Points on a hilly landscape, in no order, each with its height.
A ball rolls from a point to the lowest of its 2 nearest points, and stops where none of them is lower. Distance is the straight distance between rows; heights are no part of it.
<355>: 0, -4, 31, -1, -6, -21, 14, 12, 22, -1, 15, 7, 16, 19, -3, -20, -22, 9, -14, -4, 1, 5, 44, 16, -20, 10, 28, -3  height 65.8
<1239>: 12, -6, -35, 11, -2, 29, -6, -16, -1, -27, -9, -13, 0, 20, 17, 17, -7, -25, 31, 10, 3, -6, 1, 3, 33, -36, -26, -14  height 27.2
<955>: -3, -18, 6, 32, -29, 37, 1, -1, 5, -12, -1, 5, 8, 32, 0, 19, -29, -11, 20, 3, 15, 10, 10, 2, 6, 8, -4, -30  height 30.2
<443>: 7, 19, -24, -10, 9, -9, -5, -12, -9, -1, 1, 1, 12, 1, 16, 5, 1, 25, 21, 3, -3, 5, 26, 4, 5, -38, -10, -12  height 37.4
<1234>: -22, 12, 7, 8, -6, -9, -5, -6, -4, -1, 19, -16, 3, 20, -12, -30, -12, 11, -9, 8, 22, -8, -4, 1, 9, -6, 10, 10  height 64.1
<511>: 17, 12, 3, -25, 12, -36, 3, 17, -1, 27, 4, -4, 0, -12, -5, -40, 23, 6, -30, -10, -5, -15, -1, 12, 4, -1, 12, 30  height 63.3
<493>: -9, 4, 10, -13, 9, -11, 8, -15, -14, 4, 6, 5, -9, -29, -19, -12, 33, 8, 2, 15, 0, -25, -32, -10, -4, -2, -2, 19  height 45.2
<216>: -2, -8, 1, 23, -9, 6, 5, -40, -5, 1, -15, 18, 2, 23, -16, 18, -19, 20, 27, 20, 14, -10, -2, -20, -3, 10, -18, -23  height 78.2
<748>: -13, 6, 14, -11, 10, -21, 9, -8, 2, 3, 5, 2, -18, -30, -18, -34, 29, -3, -10, 12, 1, -13, -22, -7, 6, 6, 8, 24  height 51.7
<4>: -36, 8, 12, 15, -9, -9, 3, -16, 12, -25, 21, -11, -5, 16, -1, -39, -11, -1, 2, 10, 19, -3, 6, 6, 14, -9, 8, 0  height 59.9
<564>: 0, 10, -19, 5, 0, 9, -11, -10, -21, 3, 6, -13, 11, 22, -16, 0, -11, 18, 11, 19, 10, -15, -10, -5, 16, -21, -13, 2  height 19.5
<604>: 9, -8, 35, -14, 4, -17, 9, 31, 18, 11, 7, 4, 0, -10, -23, -33, 8, -7, -29, -1, -18, -9, -1, 18, -7, 29, 19, 18  height 15.0
<803>: 0, -14, 14, 1, 7, 17, 11, 1, -5, -3, -2, 24, 3, -23, -7, 32, 6, 8, 11, 11, -20, -2, 0, -2, -21, 10, -3, -18  height 40.9
<99>: -10, -8, -19, 14, -2, 29, -4, -11, -6, -25, 0, -10, -2, 12, 2, 11, -7, -18, 21, 16, -1, -8, -13, 0, 31, -21, -19, -8  height 19.7
<32>: 2, 1, -8, -9, 18, -29, 7, 30, 18, -1, 0, -3, -10, -19, 17, -28, 9, -21, -24, -15, -21, 7, 16, 9, 22, -5, 11, 18  height 51.3
<427>: -8, -1, -10, -18, 11, -6, 6, 37, -6, -7, -4, 13, -12, -43, -10, -7, 32, -28, -12, -6, -31, -4, -13, -7, 19, -9, 16, 29  height 40.3
<588>: -1, -3, -10, -1, -6, 31, 2, 10, -8, -21, 6, 2, 12, -6, 15, 14, 9, -16, 22, 5, -12, -5, 16, 25, 17, -39, -10, -17  height 61.8
<1212>: -11, -1, 34, 4, -8, 4, 13, 7, 2, 4, 17, 10, 16, -1, -23, -14, -8, 16, -4, 15, -3, -13, 11, 7, -18, 12, 14, -4  height 74.4
<81>: -12, 7, -3, 1, 5, -7, 6, -32, -16, 2, 5, 6, 4, -2, -12, 0, 3, 26, 22, 27, 5, -20, -8, -9, -4, -15, -17, -4  height 38.6
<637>: -10, -8, -1, -18, 13, -8, 9, 10, -1, -12, -8, 13, -18, -45, -1, 9, 33, -19, -2, -3, -30, -1, -17, -15, -2, 3, 7, 17  height 32.0
<48>: 11, -2, 14, 0, -17, -6, -1, -38, -12, 10, -5, -6, -14, 9, -16, -6, 15, 10, -1, -7, 33, -15, -50, -14, -18, 28, -12, 14  height 82.5
<1155>: 9, -12, -25, -1, 11, 9, 4, -20, -12, -8, -21, 15, -4, -14, -1, 47, 9, 0, 27, 9, -22, -7, -7, -19, -3, -9, -16, -9  height 70.7
<513>: -25, 3, 6, 1, 5, 0, 14, -5, 5, -24, 16, 10, 3, -18, 7, -18, 15, 0, 10, 11, -12, -10, 9, 22, 15, -30, -7, -11  height 34.4
<77>: -18, 0, 3, 2, -4, 14, 16, -22, 0, -28, 10, 17, 8, -12, 14, -4, 12, 0, 32, 18, -1, -12, 18, 22, 7, -38, -16, -30  height 40.6
<843>: 29, 6, -28, 0, 8, 5, -16, -1, -14, 24, -20, -13, 3, 15, 13, 31, -10, 6, 0, -5, 8, 4, 0, -20, 1, 1, -9, 2  height 45.4
<516>: -2, -7, 10, -5, 1, -3, -6, 16, 20, 2, -3, -7, -17, -19, 4, 8, 4, -18, -20, -17, -10, 24, -13, -5, -14, 30, 4, 6  height 30.8
<257>: -5, -14, 14, 15, -6, 25, 8, 4, 4, -14, 3, 13, 3, -9, 5, 25, -4, -5, 14, 5, -11, 10, 11, 8, -7, 7, -3, -24  height 31.2
<973>: -4, -13, 12, 4, 0, 14, -1, 8, 17, -7, -4, 9, -10, -19, 5, 23, -2, -12, -2, -11, -16, 23, -4, 1, -17, 25, -1, -13  height 16.8
<1277>: 22, 12, -2, -22, 14, -23, 0, 17, -9, 28, 0, -6, 7, -16, 3, -10, 23, 8, -19, -13, -12, -9, 4, 7, -10, -6, 7, 23  height 59.1
<294>: -21, 6, 12, 6, -4, 0, -5, 8, -7, 4, 17, -15, -5, 3, -26, -34, 4, 0, -14, 11, 15, -14, -26, 0, 14, 2, 9, 21  height 68.9
<867>: 22, 2, 17, -1, -5, -2, -3, 17, 1, 28, -4, 3, 15, 13, -2, 16, -16, 14, -10, -10, 12, 15, 21, 0, -26, 19, 18, -7  height 49.7
<841>: -17, -11, 27, 21, -24, 10, 8, -2, 20, -26, 13, 3, 4, 14, 16, -9, -17, -19, 6, -4, 14, 12, 32, 19, -4, 0, 11, -19  height 47.6
<1279>: 6, -8, -21, 27, -1, 9, -7, -27, 13, -16, -23, -7, -15, 24, 22, 28, -22, -9, 24, -1, 11, 19, 8, -12, 10, -2, -18, -23  height 37.9
<811>: -15, 9, -9, -19, 16, -15, 7, -14, -14, -4, 4, 8, -9, -33, -4, -5, 32, 7, 11, 13, -17, -17, -15, -12, 2, -21, -5, 14  height 38.1
<1259>: -25, -9, -11, -5, 9, 26, 10, 12, -15, -27, -1, 15, -9, -29, -10, 19, 18, -18, 9, 16, -23, -18, -32, -10, 15, -11, -1, 2  height 6.5
<931>: -1, -17, -10, 28, -14, 33, 0, -21, 0, -15, -11, 4, 2, 27, -12, 22, -24, -7, 23, 14, 5, -2, -6, -8, 19, 6, -22, -26  height 17.5
<1180>: -5, 13, 7, -9, 7, -27, 2, -10, -3, 9, 13, 2, 8, 1, -5, -20, 1, 29, -4, 4, 2, -9, 17, 7, -8, -10, 7, 4  height 66.7
<1097>: 4, 9, -3, 16, -16, 5, 0, -11, -2, -3, -3, 4, 17, 48, 17, 7, -31, 10, 19, 1, 36, 16, 38, -2, 3, -13, 12, -20  height 49.0
<396>: -15, -10, 14, -1, 10, -2, 14, 37, 18, -18, 9, 9, -9, -29, -9, -29, 14, -30, -16, 1, -26, 2, -2, 19, 26, -2, 14, 10  height 33.9
<902>: -21, 9, 11, 1, -7, -17, 3, 14, 11, -9, 24, -8, 8, 25, -5, -55, -16, 1, -22, -3, 10, -8, 18, 23, 19, -9, 18, 8  height 59.5
<300>: -12, -8, -9, 17, -3, 14, -11, -4, 9, -13, -3, -14, -15, 5, 6, 14, -13, -15, 3, -2, 1, 14, -15, -7, 7, 12, -9, -3  height 44.1
<397>: -2, -7, 17, -7, 11, -17, 10, 34, 17, 2, 5, 6, -13, -25, -18, -36, 17, -19, -25, -2, -20, -2, -5, 13, 16, 15, 15, 21  height 26.1
<937>: 21, -4, 4, -18, -12, -6, -5, -15, 4, 12, -14, -6, -19, -21, 6, 11, 26, -10, -11, -29, 9, 16, -41, -10, -27, 37, -9, 15  height 94.6
<904>: -12, 3, -4, -21, 16, -23, 20, 21, 8, -15, 8, 24, -4, -35, -6, -34, 27, -6, -6, 3, -40, -11, 9, 17, 22, -19, 9, 11  height 66.4
<359>: 0, 5, -7, -16, 5, -24, 9, 15, 15, -8, 14, 12, 8, -7, 21, -32, 8, 3, -8, -15, -25, -2, 37, 35, 18, -29, -1, -11  height 61.0
<635>: 11, 2, 18, 2, -3, -11, 10, 21, 15, 1, 5, 10, 20, 12, 15, -6, -19, 6, -6, -11, -1, 10, 50, 27, -9, -5, 20, -17  height 61.6
<1029>: 2, 5, 2, 1, -4, 8, -11, 5, -24, 19, 9, -17, 6, 9, -21, -10, 5, 9, -12, 8, 16, -19, -33, -3, 4, 0, -2, 18  height 74.2
<1184>: -26, 6, 17, 7, -16, -11, 9, -1, 12, -18, 27, 0, 14, 23, 1, -38, -17, 6, -4, 2, 13, -7, 28, 20, 6, -14, 16, -4  height 55.6
<1123>: -4, 0, -13, -20, 9, -20, 16, 31, 12, -12, 11, 16, 3, -20, 9, -36, 18, -11, -11, -11, -37, -4, 22, 34, 29, -26, 4, 1  height 63.6
<870>: 24, -3, 29, -12, -2, -7, -1, 14, 8, 25, -2, 0, 5, -5, -10, 3, 2, 7, -22, -12, -1, 9, 5, 6, -35, 30, 15, 4  height 51.4
<1226>: 27, 0, 3, -2, -7, 11, -17, 22, -7, 30, -11, -9, 7, 13, 0, 24, -16, 5, -20, -22, 16, 17, -5, -4, -19, 26, 5, 1  height 39.5
<657>: -33, -5, 3, -4, 12, 14, 18, 13, -3, -30, 8, 16, -11, -38, -11, -9, 23, -21, 3, 17, -21, -17, -21, -1, 19, -11, 5, 5  height 18.8
<1291>: 7, -7, 11, 1, 2, 9, 5, 38, 5, 1, 10, 2, 18, -8, 6, 2, -6, -6, -10, -10, -21, 3, 25, 30, 2, -12, 11, -9  height 52.6
<1320>: -13, -13, -15, -12, 5, 17, 0, 11, -10, -19, -14, 14, -17, -35, -5, 30, 21, -25, 4, 0, -27, -7, -35, -21, 1, 4, -3, 10  height 20.2
<793>: 3, -2, -6, -5, 6, 19, -3, 47, -9, 0, 10, -4, 17, -13, -3, 2, 4, -12, -13, -6, -27, -1, 3, 18, 19, -21, 7, 6  height 46.2
<23>: -17, 5, 9, 13, -18, 7, 7, -13, 0, -19, 18, 0, 14, 23, 8, -18, -12, 6, 17, 8, 19, -2, 30, 19, 8, -25, 2, -20  height 50.4
<689>: 8, 22, -44, 5, 10, 4, -20, -8, -12, -3, -8, -32, -1, 31, 24, -2, -24, 2, 3, 4, 19, -1, 2, -13, 26, -24, -13, 6  height 50.9
<238>: 1, -18, -14, -1, 4, 14, -1, -16, 0, -5, -21, 17, -16, -19, 1, 45, 7, -9, 13, -2, -21, 9, -21, -18, -15, 18, -22, -10  height 66.6
<1047>: 18, 26, -28, -11, 16, -17, -15, -1, -16, 24, -8, -20, 6, 7, 23, 0, -1, 20, -9, -8, 10, -4, 16, -9, 1, -19, -3, 14  height 46.8
<295>: -8, 6, -3, 5, 9, -17, 3, -12, 17, -20, 2, -6, -6, -4, 38, -8, 4, -10, 14, -8, 3, 14, 31, 12, 5, -26, -4, -9  height 23.6
<244>: -1, 11, 11, -8, 10, -32, -5, -12, 2, 12, 4, -13, -11, -6, -1, -29, 18, 8, -14, -1, 13, -7, -12, -5, -5, 3, 10, 25  height 57.9
<228>: -3, 1, 21, 1, 3, -10, 8, -4, 4, 7, 11, 5, 9, -4, -5, 0, -2, 15, 2, 6, -4, 1, 22, 6, -21, 5, 11, -6  height 70.5
<684>: 5, 12, -27, 11, 6, 3, -20, -2, -4, 5, -10, -30, -5, 28, 20, 7, -26, -2, -10, -7, 25, 7, 0, -15, 12, -2, -1, 7  height 55.1
<694>: -8, -13, -3, 17, -7, 11, -1, -34, 2, -2, -12, 8, -10, 12, -17, 18, -10, 5, 10, 12, 7, -8, -25, -19, -6, 25, -22, -14  height 81.2
<1041>: -5, -14, 32, -4, 2, 5, 5, 25, 15, -1, 8, 5, -1, -23, -17, -8, 6, -11, -19, 1, -18, 2, -9, 10, -13, 25, 10, 5  height 28.5
<762>: 12, -2, 23, -3, -26, -5, -2, -23, -5, 15, 2, -7, -2, 20, -17, -8, 0, 11, -8, -10, 36, -4, -30, -10, -31, 37, 2, 11  height 77.8
<936>: 24, 0, 11, -13, -10, 3, -16, 19, 0, 27, -7, -16, -3, 3, 2, 2, -3, -6, -33, -29, 21, 12, -21, -1, -23, 35, 8, 12  height 26.5
<608>: 2, -5, 14, -9, 12, 2, 9, 13, -6, 5, 5, 15, 6, -31, -9, 14, 16, 6, 0, 5, -27, -8, 2, 7, -16, -3, 3, 0  height 48.6
<695>: -25, -12, 14, -3, 7, 18, 11, 23, 7, -19, 6, 14, -14, -38, -14, -2, 17, -24, -6, 7, -22, -1, -27, -2, 6, 13, 7, 6  height 29.4
<808>: 11, -3, -4, -8, -4, -4, -3, -29, -16, 11, -10, -8, -17, -6, -10, 1, 26, 1, 1, -5, 17, -17, -51, -19, -6, 12, -17, 19  height 86.4
<119>: -6, -8, 4, -5, 14, -15, 10, 18, 16, -11, 0, 3, -8, -30, 16, -3, 15, -18, -7, -10, -29, 8, 14, 9, 8, -7, 6, 5  height 46.6
<419>: 3, 15, 8, -5, 5, -30, -5, -9, 3, 11, -2, -10, 1, 29, 9, -12, -22, 13, -22, -11, 33, 6, 25, -7, -19, 10, 23, 13  height 63.8
<1283>: 18, -12, -13, 4, 0, 8, -9, -16, 1, 14, -23, 7, -8, -3, 2, 43, -4, 3, 9, -7, -5, 17, -9, -18, -15, 21, -15, -9  height 61.4
<1266>: 6, 6, -5, -14, 17, -41, 4, 29, 17, 10, 3, -3, -5, -2, 11, -45, -1, -5, -32, -12, -13, -3, 19, 17, 20, 5, 17, 17  height 54.7
<353>: 15, -11, -20, 19, -1, 25, -10, -9, -7, 4, -17, -4, 3, 24, -12, 32, -19, 1, 15, 7, 1, 2, -7, -13, 14, 3, -18, -17  height 27.7
<827>: 6, 3, -10, 5, 15, -17, 1, -30, -1, 5, -9, 6, -5, -7, 16, 20, 5, 19, 24, 7, -2, 7, 17, -13, -15, -11, -8, -9  height 24.0
<8>: 8, 4, 4, -6, -1, -7, 5, 25, 11, -2, 12, 7, 18, 3, 19, -15, -6, 0, -9, -15, -10, 4, 44, 38, 9, -25, 9, -18  height 57.6
<479>: -19, 1, 34, -4, 1, -7, 17, -8, 6, -5, 17, 11, 2, -20, -21, -25, 8, 12, -3, 22, -5, -19, -4, 3, -16, 14, 7, 2  height 78.1
<388>: 7, 30, -29, -15, 10, -11, -14, -10, -16, 10, 6, -12, 11, 14, 12, -9, -5, 32, 5, 3, 9, -6, 15, -3, 8, -34, -9, 1  height 42.1
<447>: -4, -10, 22, -17, 2, 8, 5, 25, 9, -1, -2, 10, -14, -37, -18, -2, 22, -21, -18, -4, -20, 3, -30, 0, -10, 28, 6, 15  height 39.0
<868>: 31, -5, 24, -19, -20, 4, -6, 5, 2, 23, -7, -1, 1, -4, -8, 8, 7, 2, -17, -25, 14, 15, -25, 3, -37, 41, 3, 5  height 40.0
<1185>: 5, -9, -6, -13, -8, 7, -5, -12, -7, 5, -15, 1, -24, -20, -10, 13, 28, -17, -6, -15, 3, 1, -58, -17, -10, 29, -14, 17  height 90.7
<1167>: -9, -3, -16, 6, 3, 23, -6, 14, -11, -9, 7, -12, 2, -2, -4, 12, 1, -11, 4, 7, -10, -6, -18, -2, 23, -17, -6, 4  height 29.9
<545>: 3, -2, 31, -4, -22, -5, -4, -7, 10, 10, 3, -3, -2, 16, -16, -6, -12, 6, -15, -8, 25, 7, -8, -9, -36, 41, 16, 9  height 72.7
<561>: -16, 5, 3, 9, -8, 4, 8, -22, -9, -14, 16, 10, 12, 9, -6, -8, -9, 23, 25, 23, 10, -13, 13, 5, 4, -23, -5, -18  height 45.0
<799>: 3, 4, 29, -10, -7, -29, 0, -8, 15, 7, 2, -8, -4, 20, -5, -19, -11, 6, -24, -10, 26, 6, 13, -4, -34, 30, 24, 14  height 67.8
<1009>: -6, 2, -2, 2, 3, 19, -8, 32, -12, 5, 12, -15, 9, -2, -15, -3, 1, -6, -13, 2, -10, -7, -15, 8, 15, -9, 5, 11  height 38.9
<290>: 0, 3, 0, 17, -8, 5, 0, -5, -6, 6, 3, -4, 13, 30, -3, 8, -21, 15, 10, 8, 19, 5, 14, -4, -4, -2, 7, -11  height 55.0
<1077>: 7, -1, -9, 23, -12, 10, -7, -15, 8, -9, -15, -6, -1, 38, 27, 21, -31, -8, 19, -8, 29, 23, 26, -4, 6, -4, 2, -25  height 43.7
<611>: -13, -4, 7, 21, -10, 11, -6, -8, 2, -6, 7, -9, -2, 19, -5, 1, -19, -1, 2, 7, 13, 2, -5, -6, -1, 13, 2, -5  height 51.6
<838>: 15, 6, -34, -4, 15, -1, -12, 4, -10, 7, -14, -16, 0, -2, 27, 26, 1, -3, 4, -6, -9, 6, 6, -18, 7, -16, -9, 7  height 50.8
<792>: 21, -9, -1, 15, -8, 23, -5, -6, -14, 24, -18, 13, 11, 23, -22, 33, -13, 16, 12, 7, 5, 2, -8, -14, -5, 19, -8, -16  height 38.5
<213>: 23, -8, 0, -5, -15, 7, -8, -20, 2, 25, -20, 7, -7, 4, -8, 29, 4, 4, 0, -16, 10, 16, -28, -10, -30, 39, -14, -6  height 53.6
<1211>: 18, -6, -35, 17, 8, 17, -7, -28, 2, -15, -23, -10, -5, 25, 13, 27, -17, -15, 28, 5, 1, 2, 1, -13, 27, -19, -28, -15  height 32.4
<1039>: -4, 0, 20, 8, -6, -3, 1, 22, 11, 2, 12, -9, 11, 16, -3, -12, -21, -1, -19, -7, 5, 5, 19, 12, -8, 13, 23, 2  height 70.1
<613>: 10, 2, -4, -19, 13, -11, 2, 41, -7, 15, -4, 0, -2, -29, -5, -12, 27, -20, -25, -13, -29, -5, -8, 0, 11, -7, 11, 31  height 46.3
<639>: -6, -10, 14, 1, -28, 22, -10, -5, 2, 10, -2, -1, -6, 8, -26, 5, -8, -7, -12, -5, 8, 6, -43, -6, -22, 44, -9, -1  height 85.4
<378>: -5, 2, 33, -13, 6, -35, 13, -15, 16, 3, 11, 7, -2, -11, -12, -29, 11, 15, -9, 11, 0, -14, 10, 5, -26, 17, 14, 7  height 81.1
<783>: 3, 12, -7, 4, 3, -12, -13, -1, -6, 15, -6, -22, -3, 23, 12, -3, -19, 7, -19, -12, 31, 3, 2, -11, -7, 8, 11, 13  height 59.7
<461>: -7, -3, 3, -3, 10, -6, -4, 16, 8, -2, 3, -10, -11, -20, 4, -6, 11, -16, -16, -8, -12, 10, -9, -5, 4, 7, 5, 16  height 40.1
<1268>: 6, 28, -49, -13, 16, -1, -18, -4, -17, -1, -3, -26, 5, 11, 20, -8, -3, 8, 8, 4, 3, -5, 1, -15, 25, -41, -18, 12  height 46.9
<580>: -8, -9, 19, 26, -32, 22, 7, -5, 10, -13, 6, 12, 12, 32, 10, 8, -29, -6, 21, 1, 24, 13, 32, 5, -5, 4, 10, -27  height 39.6
<507>: 14, 5, -24, -16, 1, 16, -3, 18, -9, -10, 4, 2, 17, -9, 29, 11, 13, -10, 16, -10, -16, 3, 31, 21, 19, -50, -10, -15  height 58.2
<1084>: 14, 12, -6, 0, 9, -13, -1, -11, -5, 15, -1, 9, 13, 3, 12, 16, -4, 30, 18, 5, 4, 9, 34, -2, -11, -18, 2, -16  height 31.4
<817>: 19, -3, 12, -22, 8, -11, 1, 19, -10, 18, -2, 6, 0, -35, -9, 1, 35, -4, -14, -13, -20, -8, -15, 1, -14, 6, 9, 23  height 53.2
<10>: -4, 1, 12, 12, -19, 6, -6, 12, 3, 5, 8, -8, 11, 41, -3, -3, -36, 4, -15, -9, 28, 13, 17, -6, -13, 18, 22, 3  height 74.9
<147>: -12, 14, -4, -11, 7, -31, 2, 24, 11, 1, 18, -3, 1, 10, -3, -60, -5, 4, -28, -5, -1, -7, 13, 23, 29, -9, 14, 12  height 58.4
<983>: -10, -2, -24, 11, 10, 2, -11, -6, 6, -18, -8, -23, -20, -1, 28, 11, -2, -24, 5, -7, -2, 16, -9, -15, 18, -8, -11, 6  height 36.4
<721>: 1, -5, -18, 8, 8, 10, 9, -30, -11, -14, -14, 18, 3, -3, 0, 27, 2, 10, 34, 22, -11, -12, 3, -7, 6, -20, -22, -22  height 73.5
<1262>: -12, 4, -14, 16, -8, 20, -8, -5, -9, -14, 13, -17, 9, 24, -1, -8, -17, 1, 12, 15, 13, -7, -3, 6, 24, -23, -8, -7  height 7.3
<398>: 1, 23, -4, -18, 9, -31, -6, -2, -10, 21, 10, -11, 5, 0, -5, -33, 14, 23, -20, -3, 10, -16, -3, 3, 0, -13, 4, 22  height 62.4
<669>: -26, 3, -5, -1, 8, 6, 10, 9, 0, -27, 11, 1, -7, -22, 2, -17, 18, -18, 6, 8, -14, -6, -6, 9, 26, -26, 1, 5  height 27.8
<1088>: 10, -11, 11, 12, -4, 19, 7, -4, -9, 12, -7, 28, 12, -3, -15, 34, -6, 17, 19, 15, -6, 5, 3, -8, -17, 18, -4, -24  height 48.0
<1051>: 14, 5, -27, -6, 10, 5, -3, 16, -6, -4, -4, -5, 9, -11, 31, 22, 4, -5, 11, -5, -19, 10, 23, 1, 10, -33, -6, -2  height 54.9
<703>: -6, 6, -15, -7, 16, -17, 2, -29, -10, -3, -4, 1, -9, -16, 5, 8, 20, 13, 21, 15, -8, -10, -5, -16, -4, -17, -14, 5  height 31.7
<789>: 16, -9, 4, 5, -30, 16, -9, -12, 3, 26, -18, 12, 2, 24, -17, 25, -19, 7, -4, -10, 14, 20, -18, -12, -26, 46, -8, -13  height 62.3
<1151>: -7, 3, -3, 11, 10, -13, 7, -29, 7, -17, -4, 3, -6, -5, 26, 8, -1, 7, 29, 6, 2, 12, 25, 0, -6, -20, -10, -17  height 16.7
<343>: 6, -5, 5, 13, -19, 5, -9, -14, 5, 13, -11, 4, -1, 35, -7, 19, -28, 9, 3, -6, 26, 20, 2, -18, -19, 33, 4, -9  height 69.0
<91>: -2, 7, -19, 9, 9, -6, -7, -1, 11, -17, -7, -22, -12, 2, 48, -2, -7, -20, 6, -15, 6, 20, 20, 0, 15, -22, -1, 0  height 29.6
<508>: -9, -19, 3, 8, -28, 30, -3, -19, 5, 4, -15, 16, -6, 9, -27, 19, -17, -1, -1, 4, 1, -1, -37, -10, -16, 47, -24, -18  height 86.0
<411>: 10, -2, -17, 13, 7, 0, 1, -42, -9, 3, -24, 10, -1, 15, -6, 27, -6, 18, 30, 20, 2, -9, 1, -21, 7, -5, -23, -16  height 75.8
<1281>: 28, 13, -22, -2, 11, -5, -9, -11, -20, 30, -13, 1, 12, 14, 4, 22, -3, 28, 12, 6, 11, -1, 14, -11, -7, -12, -5, -3  height 38.8
<602>: 5, -8, 6, 1, -10, 20, -12, 6, -15, 15, 1, -8, -1, 1, -24, 7, 4, -3, -11, -1, 5, -8, -41, -3, -7, 20, -6, 13  height 79.3

Call two points neighbours if one is among the 2 nearest of the other. Go from one point of each pair to the other, from neighbour to neighbour, staying as low as possible. Name the highest point that can't be avoided.
<803> and <604> => <119>
<973> and <931> => <1088>
<604> and <1259> => <447>
<1259> and <703> => <561>
<99> and <703> => <81>

For each start below, name every point that the ball comes to, in order.
<48> => <762> <545> <799> <419> <783> <684> <689> <1268> <388> <443> <1084> <827> <1151>
<507> => <1051> <838> <843> <1281> <1084> <827> <1151>
<511> => <1277> <817> <613> <427> <637> <1320> <1259>
